Each row is a point on a tangle of strands that fork and nearly touch. The rows are in no order.
Points whose rows are less than 6.5 apart are linked; no others are.
<84>: [ 0.76  0.29  1.11  1.03  0.88 -0.27  0.04  1.36 -1.80  0.95  0.69 -1.74
  0.54 -2.76  0.83 -1.58 -0.56  2.13 -2.08 -0.75  1.08 -0.87  1.26  1.51
  1.53]
<256>: [ 1.15 -0.05  2.43 -1.01 -2.56 -0.23 -1.72 -0.26 -3.88 -0.41  1.15 -0.12
 -0.77  0.78  0.28  0.37 -1.25  2.18 -0.49 -1.00  0.08 -2.60 -1.53  0.10
 -0.36]
<582>: [-1.63 -0.15 -1.24  1.48 -0.53  1.09 -0.64  0.32  2.09  0.14  1.33  0.07
  1.87  0.29 -1.00 -1.13  1.53  0.54  1.80  1.08  2.11 -0.04  0.57 -0.82
  1.00]
<899>: [-0.10  0.45 -0.94  0.17  0.81  0.19  2.95  1.68  0.70  1.22 -0.75 -0.78
 -1.08 -2.51  3.62 -0.66 -0.61 -2.53 -3.44  1.17 -0.23  0.35 -0.52  1.38
  1.38]
<1113>: [-2.36 -2.14 -1.10 -0.42 -0.15  1.74 -0.57 -0.23 -0.76  0.83 -1.44  0.22
  2.40 -1.19 -0.79  0.28  0.22  0.50 -0.20 -3.52 -1.07 -0.06  2.02 -2.19
  0.79]
<741>: [ 0.93 -1.53 -0.68  2.09  0.73 -0.16  2.24 -1.21  0.05 -1.20  1.60 -1.67
  1.27 -2.53  0.83 -0.78 -1.80 -1.21 -2.46  1.16  0.12 -1.40  2.22  1.95
 -1.34]
<548>: [-1.39  2.47 -2.54 -1.66 -2.73 -0.40 -2.04 -0.57  1.29 -0.17 -0.65 -0.31
  0.42  1.67 -1.59 -1.88  2.02  1.92  1.85 -1.72  2.93 -0.09 -1.39  0.52
  1.31]
<297>: [ 1.11  0.06  0.87 -1.81 -2.52 -0.06 -0.27  1.71  1.85 -1.26 -1.30 -0.20
 -0.04  1.24 -0.23 -3.11  0.77  0.86  2.40  0.62  0.30 -2.70 -0.82 -1.64
 -0.68]
<622>: [ 1.27 -0.51  0.93 -0.60  1.05 -0.04  0.74 -2.88  1.03  1.99  0.78 -0.34
 -0.02 -1.43  0.02  3.08  3.41 -2.87  1.25  2.04  1.64  2.79 -2.14  0.07
  0.68]
<130>: [ 2.61 -0.31  0.45  0.15  0.11 -2.74 -2.14 -1.42 -1.74 -1.67 -1.08 -2.93
  0.66  1.71 -2.01 -1.53  1.21  1.87 -1.38 -1.49  0.30 -4.08 -1.81 -2.08
 -1.04]
<726>: [-0.35  0.76 -1.26 -1.42  1.87  0.44 -0.77  2.77  0.99 -0.32 -0.30 -0.21
 -0.89 -1.13  0.88  0.68 -0.24  0.91 -0.98  0.50 -0.47 -0.79  1.38  4.54
  1.64]
<324>: [ 0.27 -0.50  0.38  1.72  0.94 -1.00  2.34  1.74 -0.77  1.56  0.13  0.40
 -2.52 -3.40  2.20  0.30 -1.53 -1.97 -5.20  0.96 -1.59  2.42 -1.10  1.27
 -0.75]
<701>: [-2.49  1.32 -1.64  0.51  0.97  0.73  0.79  0.73  2.48  0.66 -0.77  0.58
  1.74  1.23  1.16  0.32 -0.09 -2.37  0.64  2.15 -1.27  4.82  1.01 -0.07
 -0.49]
<787>: [-1.71 -0.36  2.35  0.40  1.28  0.57  0.15 -0.14 -1.34  0.75 -1.57 -1.38
  1.46 -0.98 -1.69 -0.05 -2.30  0.87  0.36 -3.33 -0.88 -1.23  1.24 -3.52
  0.98]
<502>: [-1.25  1.47 -1.67 -0.73 -0.98  1.06  0.57  0.92  0.88  2.07  2.69 -1.55
  1.40 -1.63  0.18 -0.51  1.28 -1.59  0.81 -0.49 -1.50  1.85  1.10  1.72
  1.86]
<1181>: [-0.10  2.11 -0.12 -0.88  0.89  0.79 -0.24 -3.99  1.49 -1.47  0.14  0.31
  0.76  0.43  0.20  2.86  2.65  0.72  3.67  1.06  1.09  0.36 -0.01 -0.19
  0.44]
<861>: [ 0.03  0.07  1.18 -0.65 -0.52  0.90  3.14  1.01  2.44  1.64 -0.85 -0.41
  2.82 -0.94  0.75 -0.54  1.66 -0.65  2.34  2.41  0.17  1.84  0.50 -0.54
  0.89]
<578>: [ 0.91  0.26 -1.71 -1.78  0.12 -0.54 -2.01 -0.04  1.81 -0.01 -3.50 -0.86
  0.51  1.00  0.59  1.05  1.32  1.37  2.72  1.47  1.65  2.09  0.27  1.97
  0.98]
<532>: [-1.26 -1.86  0.50  1.14  0.99  1.07  0.77  1.47  1.18  1.32  0.19 -0.05
  0.97 -0.04 -1.93 -3.08 -0.45  0.05  1.36  0.37  1.57 -1.41  0.73 -0.52
 -0.39]
<776>: [-0.76 -1.04 -0.70  3.67  0.20  0.34  0.09  0.45  0.79  1.11 -0.70  0.30
 -1.86 -3.05  0.66  1.12 -1.11  0.48 -2.13  2.40  0.13 -1.55  1.21  1.10
 -0.38]
<992>: [-1.83  2.50 -2.21  2.17  1.19  1.03 -1.62  0.39  0.99  2.24 -0.40 -0.17
  0.95  0.37  2.49  0.29  0.42 -1.90 -1.60  1.15 -1.94  3.80  1.05  1.51
 -0.19]
<524>: [ 1.60  1.39  2.81  0.69 -0.01 -1.30 -1.02 -1.59  0.39 -2.59  1.20 -3.35
 -0.96 -1.43 -2.14 -1.60 -1.68  3.49 -1.09 -0.83  0.96 -1.21 -0.59 -1.58
 -0.30]
<113>: [ 1.26 -0.91 -1.19 -1.22 -1.19  0.55  0.12  1.27 -0.47  0.78 -0.73  2.32
 -2.27 -0.33  1.00  1.43  0.84  0.88  1.99  0.93 -2.33  1.21  1.42  0.17
  0.34]
<207>: [ 1.41 -1.44  1.95  0.57  0.10 -0.25 -2.93 -1.32 -1.47 -1.41 -1.15 -0.69
  0.50  0.95 -1.50 -1.95 -0.56  2.41 -1.22 -2.63  1.15 -3.10  0.83 -2.37
 -2.32]
<402>: [ 0.68  2.67 -1.09  0.13  1.70 -0.24  2.35  0.61  0.93  0.03 -0.50  0.87
  0.34  1.15  2.33  1.77  2.39 -4.02 -1.56  2.90 -1.69  5.14 -2.11  0.52
 -0.40]
<347>: [ 0.16 -1.99  2.03  0.96 -0.86  0.32 -0.71  0.38 -2.34  1.64 -0.41 -1.09
  0.23 -0.34  0.71  1.84 -2.53 -2.50 -3.03  0.32 -1.69  0.36  1.22 -0.77
 -0.10]
<1127>: [ 2.62 -0.92  1.20  0.11 -0.51 -0.95 -2.75  0.86  0.55 -2.13  0.84 -1.51
 -1.48 -1.01  0.31 -1.35 -2.08 -0.26 -1.02 -1.12  0.13 -1.78  0.48  2.97
  0.08]
<697>: [-1.54 -0.53 -0.43  1.67 -1.62 -1.24 -1.63 -1.53 -0.93 -1.37 -1.73 -0.09
 -1.02  0.34 -1.69 -2.45 -0.71  2.77  0.17 -3.37  1.04 -2.80 -0.65 -2.96
 -2.57]
<856>: [-0.18 -0.86  3.46  1.10  1.98  0.34 -1.26 -1.50 -0.76  1.10 -0.35 -2.43
  1.16 -1.09 -3.64  0.45 -1.38  2.17 -0.71 -1.48  0.03  0.64  0.97 -2.39
 -0.42]
<91>: [-1.69  1.51 -0.25 -2.01 -0.93  1.91 -1.09 -0.96 -2.27 -1.89  2.62  1.13
 -1.66  0.20  0.27  1.03  1.28  1.05 -1.90 -0.12 -0.20 -2.98 -0.49 -0.81
  1.14]
<221>: [-0.82  0.96 -0.19 -1.79 -3.26  2.46 -0.27 -1.51 -0.70 -1.62  2.05  1.23
 -0.03  1.95  1.68  2.08  1.95  0.35  0.49 -0.45  0.60 -0.84 -0.97 -2.79
  1.25]
<1206>: [ 1.09 -1.94  1.31  0.74  1.98 -2.40  2.35 -1.31 -0.89 -0.48 -4.66 -3.00
  1.47  0.41 -2.41 -0.28 -2.08  1.27  0.12 -0.73 -0.89 -1.50  0.00 -1.67
 -1.17]
<1119>: [ 0.04  0.87 -1.66 -1.35 -2.03  0.96 -2.27  0.02  1.87  0.94  2.45 -0.50
 -0.74 -0.06  0.85  1.04  0.72 -0.84  1.19 -0.40 -0.82  1.58 -0.94  2.62
  1.92]
<1033>: [-0.21  1.21 -1.02 -0.28  0.45  0.80 -1.58  0.45 -1.01  1.00  1.84  2.38
 -5.19 -0.97  1.37 -0.75 -0.04  0.29 -0.68 -3.56 -0.07 -0.28 -1.51 -0.28
  0.08]
<254>: [ 1.56  1.08 -1.63 -1.22  1.76  1.07 -0.10  1.85 -0.03  0.80 -0.37  1.11
 -3.19 -1.04  0.98  0.90  1.61 -1.06  0.13  0.65 -3.85  1.22  1.20  1.75
 -0.79]
<242>: [-1.66  1.29  0.96 -1.45 -2.78  0.39  0.68 -1.27  2.03 -0.68 -1.94  0.99
  1.73  1.27 -2.01  0.12  3.60  1.42  3.24 -0.47  2.42 -1.50 -2.75 -2.54
  0.92]
<328>: [ 1.97 -0.71 -0.78  0.21  0.02  0.37  0.67  0.49  0.76  0.05  1.51  0.23
  1.35 -1.05  1.99 -1.11 -0.28 -2.24 -1.45  0.95  0.98 -0.39  2.10  3.12
 -1.16]
<687>: [ 1.76 -0.20  1.07  1.85  0.44 -0.95  0.24 -0.19 -0.96 -1.05 -1.17 -3.39
  0.63 -2.08 -0.67 -1.76 -1.56  2.84 -0.43 -0.45  0.58 -1.60  1.24 -0.91
  0.43]
<736>: [ 1.66 -1.32  1.92  1.13  1.70 -1.28  0.54  0.37 -3.25  1.87  0.89 -1.00
 -1.58 -0.75 -0.51  1.66 -2.34 -1.37 -3.18  0.09 -0.28  2.19  1.15 -0.13
  0.33]
<1168>: [-1.78  1.42  2.12 -1.21  1.93 -0.01  3.85  1.47  2.41  1.19 -1.43  0.69
  3.46  0.35 -0.83  0.82  1.16 -2.11  3.25  0.89 -0.51  2.57  0.83 -1.29
  0.46]
<282>: [ 1.21 -0.42  1.59  0.12  1.15 -2.40  1.15 -1.94 -1.57 -0.28 -2.70 -1.79
 -0.59  1.65 -3.00 -0.51 -2.07  3.27  1.32 -1.27  0.05 -2.07 -2.39 -2.17
 -0.15]
<1034>: [-0.93  1.99  1.69 -1.86 -1.77  0.35 -1.34 -1.05 -3.23 -2.33  1.39 -0.33
 -0.85  1.29  0.34 -0.59  0.28  2.94 -2.02 -0.89  1.13 -3.79 -0.21 -0.98
 -1.17]
<238>: [-0.38  2.81 -0.90  0.37  0.25  1.24 -1.90 -1.34  2.50 -1.12  1.94  1.30
 -0.16 -0.30  0.45  0.45  2.92  1.81  1.43  0.63  1.54  1.10  0.75  0.08
  0.77]
<1108>: [ 0.65 -0.05 -0.67  0.13  3.31  0.69 -0.52  1.32 -1.78 -1.07  1.16  0.94
 -3.66 -0.61  0.85  0.94 -0.90  0.02 -1.37  0.19 -2.23 -0.65  0.89  0.79
 -0.29]
<222>: [ 1.47 -0.97 -0.25 -0.69  0.77  0.79  1.30  0.59 -0.85 -0.12  1.25 -0.53
 -2.98 -3.22  0.88 -1.74  0.08  2.07 -1.36 -2.64  0.52 -0.91  0.26  0.38
  2.05]
<109>: [-0.70  0.51 -0.62  0.55 -0.44 -0.70 -0.27  1.29  0.39 -0.08 -0.56  1.25
  2.97  2.70 -0.46  0.48  0.09 -1.77  1.29  2.02  0.04  3.49  2.50  0.61
  0.41]
<141>: [-2.74 -0.22 -2.15 -1.41  1.91  1.75  1.94  0.48  0.05  0.99  0.59  0.22
  0.00  0.04  1.55  0.74  0.33  1.83  1.89  0.45 -1.09 -0.22 -0.57  0.45
  1.91]
<301>: [ 0.42 -0.58 -1.53  0.10 -2.12 -1.31 -1.64  1.83  0.16 -3.30  1.04 -0.23
 -1.45  0.23 -0.59 -1.51 -0.10  1.82 -1.35  0.09  2.33 -4.11 -2.07  1.73
  0.76]
<789>: [-1.38  0.94 -2.32  0.39 -1.71 -1.59 -2.56 -1.56 -1.42 -2.11  0.62 -0.80
  0.00  0.74 -1.84 -2.39 -0.59  2.18 -0.69 -2.62  0.93 -2.78 -1.63  0.47
 -2.33]
<538>: [-0.27  0.15 -0.08  0.26 -0.54  0.79  3.63  0.64  1.87  1.57  0.19 -0.41
  1.84 -1.40  3.05  0.40  0.09 -0.69 -0.72  2.60  0.27  2.06 -1.56  0.88
  0.98]
<980>: [ 2.12  1.15  4.15  0.00  0.84 -0.12 -1.67 -2.39  0.15  0.08  1.72 -1.92
 -2.03 -1.89 -2.77  0.53 -1.45  2.26 -1.29 -1.81  0.53  1.16  0.27 -2.53
 -0.47]
<1203>: [ 1.04 -0.59 -0.42 -1.33 -1.66  0.15  0.19  1.98  0.96 -2.71  0.33  0.16
 -2.02  0.85  0.47 -2.35 -0.63  2.35  0.91 -0.33  2.19 -1.43 -0.44 -0.54
  0.94]
<224>: [-3.67  1.12  0.93 -0.51 -3.81  0.41 -0.26  0.15  0.34 -0.88 -0.41  1.71
 -2.31  2.32  0.68 -1.87 -0.52  1.97 -0.77 -0.98  1.57 -1.64 -1.65 -1.94
 -3.09]
<401>: [ 1.85  0.22 -1.46 -1.53 -2.71  0.35 -0.50 -0.45  3.09  0.65 -0.05 -0.05
 -2.38 -1.54  1.40  1.07  1.29 -0.59  2.36  0.57  0.28  1.76 -1.87  0.96
  2.67]
<348>: [ 0.45  1.80 -0.81  0.77  1.16  1.52  1.67  1.36  0.05  2.63  0.42  0.52
  1.25  0.95  1.05 -1.11  2.15 -5.79 -1.85  0.09 -3.16  1.89 -0.57 -0.65
 -2.69]
<1212>: [-0.70 -0.09 -0.18  1.05  2.49  1.43  2.29  0.81 -2.51  2.26  1.06  0.39
  1.12  0.23  0.65 -0.60  0.79 -4.71 -2.39 -0.82 -2.87  1.42  1.52 -1.86
 -1.25]
<630>: [-0.29 -2.78  0.83  1.27  0.44  0.01  1.54 -1.35 -0.02  1.84 -3.87 -1.76
  1.88 -1.17  0.05 -0.73 -2.05  0.40 -0.94 -0.30 -1.33 -1.64  0.00 -0.57
 -1.61]
<288>: [-2.22 -1.75 -2.31  0.77  0.75  0.95  0.66 -0.40 -1.14 -0.52 -0.93  0.75
 -0.16  0.13  0.66  0.47 -0.16  2.62  0.96  0.86 -0.33 -2.43  1.16 -0.33
 -0.28]
<489>: [ 0.78 -0.58  1.18 -1.77 -1.22  0.05  0.91  2.46  0.24 -0.33 -1.38  0.64
  1.81  2.88  0.01 -1.45 -0.72 -0.19  4.13 -0.22 -0.19 -0.72 -0.31 -0.69
  0.51]
<629>: [-0.53  1.18 -0.09  1.21 -1.03  1.77  3.06  0.37  1.96  2.01  1.15  0.52
  2.60 -0.68  0.74 -0.45  2.71 -4.97 -2.08  0.48 -1.72  3.46  0.50 -1.95
 -0.46]
<1020>: [ 1.32  0.43  1.17  1.05  4.41 -0.06 -1.40 -0.66 -0.80 -1.45 -0.67 -0.58
 -2.63 -1.10  0.04  0.97 -2.33  1.86 -1.25  0.88 -0.39 -1.34  0.91  1.18
 -0.59]
<74>: [-0.42 -2.16 -0.50  0.56 -2.21  0.34 -1.87  1.20  0.76  2.38 -2.71  1.51
  2.11 -0.30  1.08  0.77 -0.29 -1.25 -2.40  3.06 -0.25  1.39  0.74  1.35
 -1.43]
<37>: [-1.03 -1.25  0.89 -0.78  0.79  1.01 -0.20  2.24  0.95  0.56 -0.28  0.97
  3.76  2.55 -0.48  0.55 -0.87 -2.95  0.90  0.64 -1.34  1.34  1.63  0.19
 -1.86]
<448>: [-2.14 -1.77 -0.05 -0.76  3.18  0.29  0.34  0.54 -1.78  1.09  0.31 -1.00
  1.30 -0.08 -0.15 -0.13 -1.89 -1.48 -2.70  1.00 -1.26  0.76  1.09  2.22
 -1.35]
<1141>: [ 0.56  0.34 -0.45 -1.07  1.35 -0.29  0.45 -0.99 -2.46 -0.65  2.62  1.29
 -4.54 -2.04  0.15 -0.16 -0.76  0.15 -1.98 -4.16  0.77 -1.54 -0.50  0.39
  1.21]
<1064>: [ 0.99  1.66  0.39 -0.28 -0.07  0.60 -1.23  3.21  0.81  1.29  2.80  1.24
 -2.60  0.03  1.33  1.11  0.49 -0.82  0.57  0.32 -0.12  1.13 -1.48  2.56
  2.85]
<196>: [ 1.14  1.11 -1.23  0.14 -1.14 -1.83  0.02 -3.45  0.08 -3.51  0.53  1.55
 -0.17  2.33  0.77  2.34  0.86  0.65  3.76  0.80  2.16  0.83 -1.22 -0.30
  0.96]
<844>: [ 1.78  0.34  1.36 -1.23  2.95  0.69  0.33 -0.86 -0.15  2.67  0.84  1.25
  0.82  1.20  0.44  3.60  3.64 -2.10  1.09  1.33  0.60  3.01 -0.81  0.92
 -0.57]
<652>: [-1.88  1.56 -0.35 -2.40 -2.29 -0.13 -0.71 -0.54  0.46  0.38 -0.07  0.60
 -0.09  1.01 -2.19  0.81  3.05  2.48  2.80  0.08  3.00  1.93 -1.87 -1.15
  1.78]
<830>: [ 0.91  0.62 -0.64 -0.61 -0.32  0.65  0.44 -1.12  1.43  0.45 -0.23  1.18
  0.28 -0.01  1.31  3.66  2.44  0.63  3.10  1.80 -1.67  2.44  0.28 -0.01
  0.60]
<1075>: [-1.84  0.93 -1.40  1.17 -1.24 -0.25 -0.54  0.38  1.46  0.72 -2.49  1.61
  1.99 -0.53  1.98 -1.07 -0.88 -1.57 -3.74  3.98  0.56  1.12  1.82  0.36
 -1.33]
<749>: [ 0.43 -2.40 -1.00 -1.07 -0.33  0.47 -2.79  0.95 -0.83 -1.56  1.03  0.37
  1.03  2.78 -1.68 -1.20 -0.76  1.08  0.50 -0.78  0.13 -1.41 -0.20  1.24
 -0.98]
<605>: [ 0.60 -1.84  1.33 -1.21 -0.66 -0.21  3.50  0.65 -0.93  1.00  1.40 -1.66
 -0.56 -2.97 -0.53 -1.21 -1.62 -2.13 -1.29  0.26 -2.07 -0.06  1.02  0.48
  0.35]
<609>: [ 0.91 -2.63  0.23  0.59 -2.92  1.46 -1.46  0.24  0.06  2.39 -0.04  0.82
  0.94  0.47  2.04  1.24 -1.09 -1.66 -0.60  0.74 -1.52  0.25  0.85  0.48
 -0.06]
<1176>: [ 2.26  1.28 -0.58 -1.30  2.71  1.35 -0.46  0.07  1.03  1.16  1.90  1.95
 -0.71 -0.23  1.31  1.99  3.14 -2.83  0.18  0.90  0.41  0.88  0.02  3.96
 -0.37]
<1093>: [-1.11 -0.72  1.18  2.07  2.50  0.58 -1.68 -0.52  1.30  0.65 -0.72 -0.65
 -2.06 -2.01 -0.83 -0.64 -1.58  1.15 -0.88  2.05 -1.06 -1.30  1.68 -1.39
 -0.89]
<671>: [-1.17  0.74  1.48  0.50 -4.02 -0.79  0.92 -1.85 -0.85 -0.94  0.92  0.78
 -3.54  0.23  0.81 -2.18 -1.83  1.36 -1.47 -2.12  1.83 -1.78 -0.65 -2.71
 -2.56]
<821>: [-1.41  1.36  1.50 -1.27  0.79 -0.27  1.23  0.50  1.44 -1.08 -0.03  1.27
  2.13  0.77 -1.75  2.38  0.75 -1.32  5.00 -0.96 -0.21  2.21  0.40 -2.87
  1.96]
<650>: [ 0.32  0.46  2.28  0.23 -0.29 -0.79  0.65 -1.14  1.05  3.10  0.31 -0.46
  1.08 -0.20 -1.44  1.64  2.65 -5.32  2.21  0.56  0.48  3.91 -0.80 -1.82
  0.63]
<579>: [ 0.79 -0.02  1.26  3.75  1.90 -0.53 -0.03 -0.38 -0.06  2.35  0.06  0.29
 -1.98 -3.86  1.07  1.25 -1.00  0.22 -3.65  1.10 -0.69  1.10  0.45  1.65
 -1.59]
<866>: [ 0.31 -2.65  0.46 -0.61 -2.52 -0.13  2.09 -0.72 -2.05 -0.09  1.71 -2.02
  1.19 -1.47 -1.09 -0.17 -2.01 -1.32 -0.79 -1.10 -0.47 -1.51  0.24 -0.16
  2.38]
<208>: [-0.14  1.71 -1.80 -0.51  2.09 -0.33 -1.03  0.23  0.00 -0.92  1.76  0.91
 -1.34  2.13 -0.12  2.73  0.61 -1.72  1.92  1.64  1.29  2.51 -0.32  1.48
  1.58]
<389>: [-0.08 -0.71 -1.36 -1.62 -1.06  0.02 -2.71  0.23 -0.31 -1.84  0.08  1.49
 -0.34  4.53 -0.55 -2.11  0.36  0.80 -0.51 -2.11  2.91 -2.24 -2.40 -0.56
 -0.79]
<272>: [-1.03 -1.34  0.03 -1.05 -3.13  1.33  0.51  0.10 -1.46 -0.62  1.96  0.44
  0.08  0.04  0.24  1.38 -0.64 -0.93  0.75 -1.57 -1.73 -0.92 -0.29 -1.60
  1.72]
<395>: [ 1.79 -1.30  0.94  1.64  2.62 -3.49  2.56 -2.29 -0.97 -0.22 -3.48 -2.34
  3.59  0.87 -0.94 -0.99 -2.20  1.06 -2.45  1.11  0.33 -0.29 -0.69  0.17
 -2.49]
<474>: [-1.18 -0.27 -0.02 -0.32 -0.31  0.53 -1.18  0.39 -1.40  0.84  2.03  2.72
 -2.38 -0.05 -0.23 -1.33 -0.32  0.88  1.41 -1.87  0.49 -0.38  0.60 -0.28
 -0.25]
<56>: [ 2.18 -0.65  1.72  1.29 -0.78 -2.22 -2.17 -0.93 -3.02 -1.15  1.44 -2.32
 -0.51  1.20 -1.12  0.80 -2.73  2.93 -0.66 -0.22 -0.40 -3.14 -2.78  1.21
 -0.28]
<647>: [ 0.05 -1.91 -3.37  1.11 -1.00 -0.17 -0.09  0.19 -0.20 -1.68 -1.92  1.57
  0.29  1.77  0.10 -0.99  1.55  3.87  1.62  0.12  0.95 -3.17 -1.29 -1.02
 -0.78]
<88>: [-2.81 -0.50 -1.27  1.58  2.10  1.33  1.47  0.31 -1.51  0.85  1.89 -0.55
  0.06 -0.99  0.60  0.24 -0.97 -2.56 -1.73  0.49 -2.54  0.63  1.61 -0.83
  0.11]
<692>: [ 1.65  1.00 -0.91  0.26  1.57  0.80  2.64  1.25  1.37  0.80  0.60  1.17
  0.11  0.06  3.39  2.61  1.71 -0.69 -1.16  2.21 -0.59  3.38 -1.57  1.69
  0.51]
<1157>: [-1.21 -0.13 -0.56  0.37  0.75 -0.21 -1.21 -0.26  0.50  0.27 -3.37 -1.51
  2.06 -1.00  1.12 -2.04 -2.17 -1.86 -3.40  1.85 -1.21  1.01  3.24 -0.01
 -2.13]
<827>: [-1.57 -1.61 -0.40 -0.39  0.84  0.46 -0.94  1.69 -1.31 -0.39  1.04 -1.08
  3.57  2.12 -1.29 -0.55 -1.22 -0.55 -1.11  0.80 -0.60 -0.26  0.70  2.16
 -1.07]
<922>: [ 1.73  0.19  1.00 -0.22 -0.01 -1.72 -0.63 -2.28 -0.97 -1.78 -1.66  0.14
 -3.59 -1.08 -0.16  0.18 -1.50  4.57 -0.70 -2.42  0.58 -1.58 -2.15  0.16
 -1.35]
<411>: [ 1.63  1.46  0.17  0.98  0.68 -0.26 -1.76  1.03  2.58 -3.08  0.01  1.32
  0.10  2.53  1.67  1.79  0.31 -0.73  0.31 -0.71  2.18 -1.87 -0.71  4.36
  3.50]
<430>: [ 0.36 -0.76 -1.86  0.94 -2.37  0.17  1.04 -1.11  1.27 -2.23  0.02  2.31
 -0.29  2.58 -0.03  0.00  0.78  1.85  3.45  0.53  2.07 -0.36 -1.93 -1.53
 -0.16]
<1090>: [ 0.41  0.26 -1.15  0.44 -0.53 -1.33 -1.19  0.98  0.77 -1.39 -1.32  0.25
  1.39  2.96 -0.34  0.51 -0.03  0.90  4.29  2.07  1.51  2.87  0.59  0.83
  1.14]
<1061>: [-1.60  0.78  0.27 -1.25 -0.43  0.71 -0.94  0.68  1.75  0.05 -0.62  3.50
  0.51  0.77 -1.12  2.14  1.38 -1.32  3.67 -2.73 -1.49  2.41  0.90 -2.46
  0.27]
<510>: [-2.89  0.87  0.25  0.72 -2.50  0.66 -0.80 -0.36  0.46 -0.80 -0.97  1.79
  0.38  1.44 -0.12 -2.11  0.38  1.50  1.36 -1.92  1.30 -2.98 -0.58 -4.13
 -0.96]
<57>: [-1.13  1.32  0.99 -0.80 -1.81  0.01 -1.08 -0.78 -0.31 -0.11  0.16  1.45
 -1.90  1.63 -1.02  2.78  2.52 -0.39  2.49  1.86  1.51  2.03 -1.40 -2.36
  2.35]
<235>: [ 2.22  0.47  3.35  1.04  1.78 -0.58 -1.63 -1.53 -1.43  1.65  1.47 -1.34
 -2.97 -1.44 -1.71  1.55 -1.76 -1.02 -2.19 -0.72 -1.02  1.49  0.57 -1.79
  0.81]
<382>: [ 2.55 -0.92 -0.08  1.87  0.52 -4.37 -1.18 -0.02 -2.62 -2.50 -0.24 -3.22
  0.45  0.96 -1.71 -0.84 -0.42  1.77 -1.04 -1.34 -0.94 -2.34 -2.41  1.58
 -0.04]
<864>: [ 1.67 -0.79  1.59 -0.74  1.77 -1.18  0.95 -3.19 -1.39  0.22 -0.68 -1.43
 -2.31 -0.91 -0.41 -0.74 -3.16  2.81  0.85 -1.49 -0.58 -1.60 -1.92 -0.51
 -0.91]
<482>: [-0.63 -0.74  1.54  1.10  0.58 -0.80  0.55 -2.49  0.18 -0.84 -3.74 -2.87
  2.01 -2.08 -0.24  0.19 -2.11 -1.49 -4.75  1.72 -1.58  1.20  1.18 -1.30
 -1.47]
<406>: [ 2.60  0.71  0.40  1.39 -1.21 -2.48 -1.30  0.65  0.19 -4.43  1.75 -0.70
 -1.52 -1.19 -0.77 -1.15 -1.71  2.13 -1.35 -1.62  1.04 -3.62 -0.14  3.28
  0.66]
<76>: [ 1.88  0.82 -1.31 -1.32  1.55 -0.60 -0.72 -0.67  1.31 -2.70  0.55  1.90
 -1.25  2.52  1.23  2.48  0.68 -0.03  2.21  0.23  2.43  0.02 -1.73  2.34
  1.86]
<283>: [-0.66 -0.70 -1.44 -1.29 -1.14  0.48  3.49  0.95 -0.51  3.46  0.43 -0.28
  0.62 -2.65  0.33 -0.92  0.50 -3.14 -0.13 -0.33 -2.84  1.54  0.51  0.58
  0.45]
<118>: [ 0.31 -2.39 -1.76  1.63 -0.76 -1.00  2.02  0.21  0.08 -1.28 -0.64 -3.21
  1.83 -1.82 -0.51 -2.43 -0.83  1.19 -0.58 -0.46  0.42 -1.50  1.87  0.81
 -0.33]
<900>: [-1.19  1.12 -0.06  0.02 -0.61  0.55  1.66  0.89  1.13  3.15  0.74  0.97
  1.37 -0.38 -2.02  1.32  2.57 -5.70  0.74  1.12 -1.44  2.17  0.64 -1.54
  0.74]
<1155>: [-0.02 -1.15  0.78 -1.77 -1.54 -0.02  1.00  3.11 -1.16  1.13 -1.15  1.84
  0.37  0.58 -0.45 -0.76 -0.81 -0.24  2.31 -0.58 -1.49  0.80  2.17 -0.84
  0.76]
<476>: [ 2.38  1.57 -0.91 -1.35  1.07 -0.39  0.71  0.55  1.60  0.15  1.43  1.51
  0.67  0.39  1.42  0.21  1.61 -3.48 -0.34  2.15 -0.09  1.71  2.42  2.76
 -1.11]
<883>: [-1.05 -1.11  0.98 -0.53  0.55 -0.12  0.42  0.86 -0.81  0.02  1.02  1.09
 -0.90 -0.58 -1.74 -4.25 -1.34  1.25  2.15 -2.22  1.19 -1.14  1.32 -1.54
 -1.33]
<9>: [-0.94  0.69 -2.50 -1.27  2.74  0.72 -1.08  1.04  1.58  0.07 -2.25  0.37
  0.53  1.59  1.39  1.14  0.64  0.37  0.38  2.31  0.60  0.59  0.75  3.04
  0.10]
<509>: [-2.22 -1.99  0.48  0.19  0.90  0.66  1.72  0.09  1.25  2.31 -1.96  0.08
  2.76 -1.67 -1.74 -1.44 -0.77 -0.58  1.18 -0.17 -0.66 -2.41  1.29 -0.39
 -2.13]
<732>: [-2.32  1.93 -2.58  0.25 -2.50 -0.46 -1.40 -0.45 -0.42 -1.26  1.13  0.11
  0.58  1.81 -0.98 -2.19  2.56  3.07  0.59 -1.55  1.24 -2.28 -2.86  0.80
 -0.99]

A fork is a point with three links. Follow the links from the first point to the second and name the forks in between, in order.
<1168>; <328> | <538> > <113> > <1181> > <532> > <687>
<980>; <821> | <687> > <532> > <1181> > <113> > <538>
<821>; <864> | <538> > <113> > <1181> > <532> > <1206>
<1034>; <652> | <697>
<406>; <1075> | <113> > <1181> > <532> > <687> > <980>
<647>; <922> | <196> > <1181> > <532> > <1206>
<474>; <1168> | <532> > <1181> > <113> > <538>
<288>; <821> | <196> > <1181> > <113> > <538>
<238>; <1212> | <532> > <687>
<411>; <1141> | <76> > <196> > <1181> > <532>

Follow the links from the first point to the second, and from the first to the third. Name the last point that the two ways share.
<272>; <671>; <732> | <697>
<787>; <288>; <113> | <1181>
<489>; <538>; <1141> | <113>
<74>; <288>; <9> | <687>
<1093>; <141>; <1113> | <1181>
<629>; <630>; <74> | <687>
<282>; <222>; <1020> | <532>
<1212>; <282>; <430> | <532>
<578>; <1157>; <787> | <980>

A fork is a point with three links, a tip a point with one. Leave the first point through the second and follow the links. Name the first fork or tip that comes.
<272>; <221> | <697>
<56>; <256> | <1119>
<118>; <741> | <827>
<348>; <629> | <687>
